Each scene shows the same named points in several views. A view is turned or mirrored, shifted and resized as a whole, has a little noise and may leave points out.

Scene 1
View 1
Z651: [-5  0  3 -5 -3 -4  3 -6  5 -4 -3 -1 -3 -6  4  3  4  0 -1 -3  4]
Z683: [ 0 -2  0 -3 -6 -1  1 -4  1 -5 -3 -2 -4 -3  3  3  7 -2 -2 -4 -2]
Z35: [  1  -3   3  -4   0  -2   1 -13  -1 -10  -2  -1  -1  -5  -1  -2   7   1
   4   2  -1]
Z149: [-5  1 -1 -4 -9 -2  3  3  4  1 -3 -2 -6 -1  7  7  6 -3 -6 -7  0]
Z958: [-12   4   5  -8  -3  -5   5   0  10   1  -3   1  -4  -6   9   8  -1   1
  -5  -5  10]
Z119: [ 1 -2 -1 -2 -7  0  1 -2 -1 -3 -2 -2 -5  1  3  3  8 -4 -3 -3 -5]
Z833: [-2  3  1 -4 -3  1  2  5 -3  1  2  1 -2  9  6  5  3 -5 -8  2 -3]
Z425: [ -2  -1  -3  -3 -13  -1   2   3   5   1  -5  -5  -9  -4   6   7   8  -4
  -5 -12  -2]
Z654: [ 4 -2  2 -3  0  1  1 -7 -5 -7  0  1  0  3  0 -2  6 -2 -1  4 -5]
Z221: [-7  2  4 -6 -2 -3  3 -3  4 -3 -2  1 -2 -2  5  4  2 -1 -3 -1  4]
Z634: [-6  1  5 -6  1 -4  2 -6  4 -4 -2  2 -1 -4  5  3  2  1 -2  1  5]
Z297: [  0  -1  -3  -3 -11   2   2   5   0   1  -3  -3  -7   4   5   6   9  -6
  -7  -7  -6]
Z218: [ 3 -1  2 -4  0  1  2 -4 -5 -5  1  1  0  5  1  1  6 -3 -3  4 -6]
Z717: [  7  -1   4  -3   6   3   0  -7 -12  -8   4   3   4  11  -2  -3   5  -2
  -2  12  -9]
Z127: [ 2  1  1 -3 -3  3  2  4 -6 -1  2  1 -1 10  4  3  5 -5 -8  3 -7]
Z692: [-6  2  1 -5 -8 -2  3  4  5  1 -3 -2 -6  0  8  8  4 -3 -7 -7  2]
Z272: [-10   5   5  -8   0  -4   5   3   5   2  -1   2  -1   1   9   7  -2  -1
  -7   0   7]
View 2
Z35: [  2   1  -2   4   6  -4   5   7   4 -12  -9  -3   3   5  -8   0   5  -7
 -10   3  -2]
Z634: [  0   2   0   7   6   1   2   8   2  -5  -4  -3   0   2  -4   9  -3  -1
 -10  -8   2]
Z683: [ 0  5 -3  2 -2 -2  0  6  5 -6 -7 -4 -3 -1 -7 -2  0  2 -7  2 -3]
Z149: [ 0  6 -2  2 -6  3 -5  5  6  1 -4 -5 -8 -6 -5 -1 -5  9 -4 -4 -2]
Z297: [ 2  9 -4 -2 -9  3 -6  1  5  0 -8 -6 -6 -7 -3 -7 -2 12 -1  1 -8]
Z958: [ -2   4   1   9   1   4  -3  11   4   2   1  -3  -8  -3  -4  12 -10   6
  -8 -14   6]
Z692: [-1  7 -2  2 -5  4 -5  6  5  1 -3 -4 -8 -6 -4  2 -7 10 -4 -7 -1]
Z654: [  3   5  -4   0   4   1   3   0  -1  -8 -12  -6   8   3   0  -2   7  -2
  -6   3  -7]
Z221: [ 0  4 -1  5  2  3  0  7  2 -3 -4 -3 -1 -1 -2  6 -4  3 -7 -7  1]
Z218: [  3   6  -4  -1   3   3   2   0  -2  -5 -11  -6   8   2   1  -2   5   1
  -5   0  -8]
Z127: [  3  10  -5  -3  -2   7  -1  -3  -3  -1 -11  -8   7  -3   6  -3   4   8
  -1  -2 -10]
Z717: [  5   7  -6  -3   5   4   5  -4  -6  -7 -16  -7  16   5   6  -5  12  -1
  -5   4 -12]
Z272: [ -1   6  -1   7   2   7  -2   6   0   3  -2  -4  -1  -3   1  11  -8   7
  -7 -14   2]
Z119: [ 2  6 -4 -1 -4  1 -1  2  4 -4 -9 -5 -2 -2 -4 -5  1  5 -4  2 -7]
Z651: [ 0  2 -1  6  2 -1  0  9  6 -6 -4 -3 -4  0 -7  5 -3  0 -9 -4  2]
View 3
Z127: [  5   3   2 -14  11  -8   0   7   4  -4   6   2  -2 -10   1  -2   5  -2
  -1  -1   2]
Z717: [  7  10  -3 -15  12 -18   1   3   0 -16  11   6  -5  -6   4   2   3  -5
   1   7   0]
Z272: [ -4  -1   5  -2  -6   1  -1  -5   5   2  -4  -8  -6 -13   2  -2   4   7
   7  -4  -3]
Z833: [  3   1   4 -11   6  -4  -1   6   5  -1   4  -1  -2 -11   1  -1   6   0
   1  -3   2]
Z119: [  3  -4   4 -12   5 -10   4  -2   3  -6   3   6  -4 -10  -7 -11   4   2
  -5  -1  -4]
Z654: [  3   5  -2 -11   6 -15   3  -3   0 -14   6   5  -6  -7   0  -4   2  -1
  -2   5  -4]
Z692: [ -1  -7   8  -7  -1   1   1  -2   6   4  -2  -1  -4 -13  -7 -10   5   7
  -2  -7  -4]
Z683: [  1  -4   4  -9   2  -9   5  -7   3  -7   1   4  -5  -9  -7 -12   2   5
  -5   0  -7]
Z634: [ -4   0   2  -2  -6  -7   2 -12   2  -6  -2  -3  -8  -9  -1  -5   1   7
   3   2  -7]
Z297: [  4  -7   7 -15   7  -3   3   4   5   1   2   6  -1 -12  -9 -12   7   2
  -8  -7  -1]
Z35: [  0   2  -1  -7   0 -17   6 -13  -1 -17   2   5  -8  -5  -4  -9   0   3
  -3   7 -11]
Z651: [ -4  -3   3  -4  -5  -7   4 -12   2  -6  -3   0  -7  -9  -5 -10   1   7
  -1   0  -9]
Z218: [  3   4   0 -11   6 -13   2  -1   1 -10   6   3  -5  -8   0  -3   3  -1
  -1   2  -2]
Z425: [  1 -12   9 -11   2  -1   5  -4   5   2  -1   5  -3 -13 -13 -17   4   6
  -8  -8  -6]
Z958: [ -7  -6   7   1 -10   3   1 -11   4   3  -8  -7  -7 -12  -2  -7   2  11
   5  -5  -7]
Z221: [ -3  -2   4  -4  -4  -5   1  -7   3  -4  -2  -2  -7 -10  -2  -5   2   6
   2  -1  -6]
View 4
Z127: [ -2   1   4   5   1   0   2   2 -18  -8   5 -14  -8  -5  16   5   4  13
   2  -1   6]
Z297: [  3  -2   0   3   2   3  -4   6 -12  -6   6 -16   2  -4   5   6  -1   2
  -3   0   6]
Z272: [ -3   0  -3  -6   3  -8   4   5   0  -1 -11 -10  -4  -7  -3  12   2  10
   0 -14  -6]
Z717: [ -1   3  10   0  -4   1   7  -5 -12  -9   7   2 -21  -4  24   7  -1  16
   9   4   1]
Z149: [  2  -3  -2  -1   2   0  -3   6  -6  -3   0 -13   1  -6  -2   8  -2   2
  -4  -5  -1]
Z35: [  4  -1   8  -9  -6   3   2  -1   3  -3   4  10 -13  -6   8  10 -13   2
   3   3  -7]
Z833: [ -3   2   2   1   2  -3   4   4 -13  -7   0 -13  -8  -5  10   7   3  14
   2  -5   3]
Z683: [ 4 -3  4 -4 -3  2 -2  3 -2 -3  4 -4 -4 -5  4  9 -7  1 -1  2 -2]
Z221: [ 0 -2  0 -7 -1 -4  3  4  1 -2 -5 -4 -6 -7  1 10 -3  6 -1 -7 -6]
Z692: [  0  -3  -3  -2   2  -2  -2   7  -4  -2  -2 -14   2  -6  -3   8  -2   3
  -4  -7  -1]
Z654: [  2   1   8  -4  -4   2   3  -2  -6  -7   5   3 -14  -5  15   8  -5   8
   4   3  -2]
Z958: [ -1  -3  -5  -9   2  -7   1   7   5   2 -12  -8   0  -8 -10  12  -3   5
  -4 -14  -8]
Z218: [  0   2   6  -1  -3   1   4  -1  -8  -7   4  -3 -13  -5  14   8  -2  10
   4   1   0]
Z425: [  5  -5  -1   0   1   4  -7   9  -5  -2   5 -15   6  -5  -4   6  -6  -4
  -7  -1   2]
View 5
Z634: [  4   1  -4  -2   4  -5   7  -4  -1   6   6   1   6   2  -3 -13  -1  12
  -3   1  -4]
Z717: [  2  12  -5   0 -14 -10  11  -6   1  -2   1   1  -1   8  -2  -7  -1  -2
   4   9   5]
Z651: [ 3 -1 -3 -1  5 -3  6  0 -1  6  5  4  5  2 -2 -9 -2 11 -4  0 -4]
Z692: [ 8 -5 -5 -3  3 -7  1  2 -2  4  4 -2  4 -4 -2 -4 -9  6 -5 -4 -4]
Z218: [ 4  6 -5 -1 -7 -8  8 -3  0  1  3  1  1  5 -2 -6 -3  2  1  5  2]
Z683: [ 4  0 -4 -1  1 -5  5  4 -2  2  4  5  3  3 -2 -4 -3  5 -3  2 -1]
Z149: [ 8 -5 -5 -3  2 -7  1  3 -2  3  4  0  3 -4 -2 -2 -8  5 -5 -3 -3]
Z425: [ 7 -8 -4 -2  3 -5 -1  9 -3  2  4  4  3 -4 -2  1 -9  4 -6 -2 -3]
Z119: [ 4  0 -4 -1 -3 -6  4  4 -2  1  3  4  1  2 -2 -2 -5  2 -3  2  0]
Z35: [-1  5 -3  1  0 -2 10  1 -1  4  5  9  3  9 -4 -9  3  8 -1  6  0]
Z833: [  9   2  -6  -3  -7 -11   5  -5   0   1   2  -5   1  -2  -1  -6  -8   1
   0   0  -1]
Z297: [  8  -4  -5  -2  -3  -8   1   6  -3  -1   2   1   1  -2  -1   2 -10   0
  -4   0  -1]

Which points are out of place in each view (at most two, in the order of its rows)? Write none if all are in place.
view 1 => Z717
view 2 => none
view 3 => none
view 4 => Z127
view 5 => none
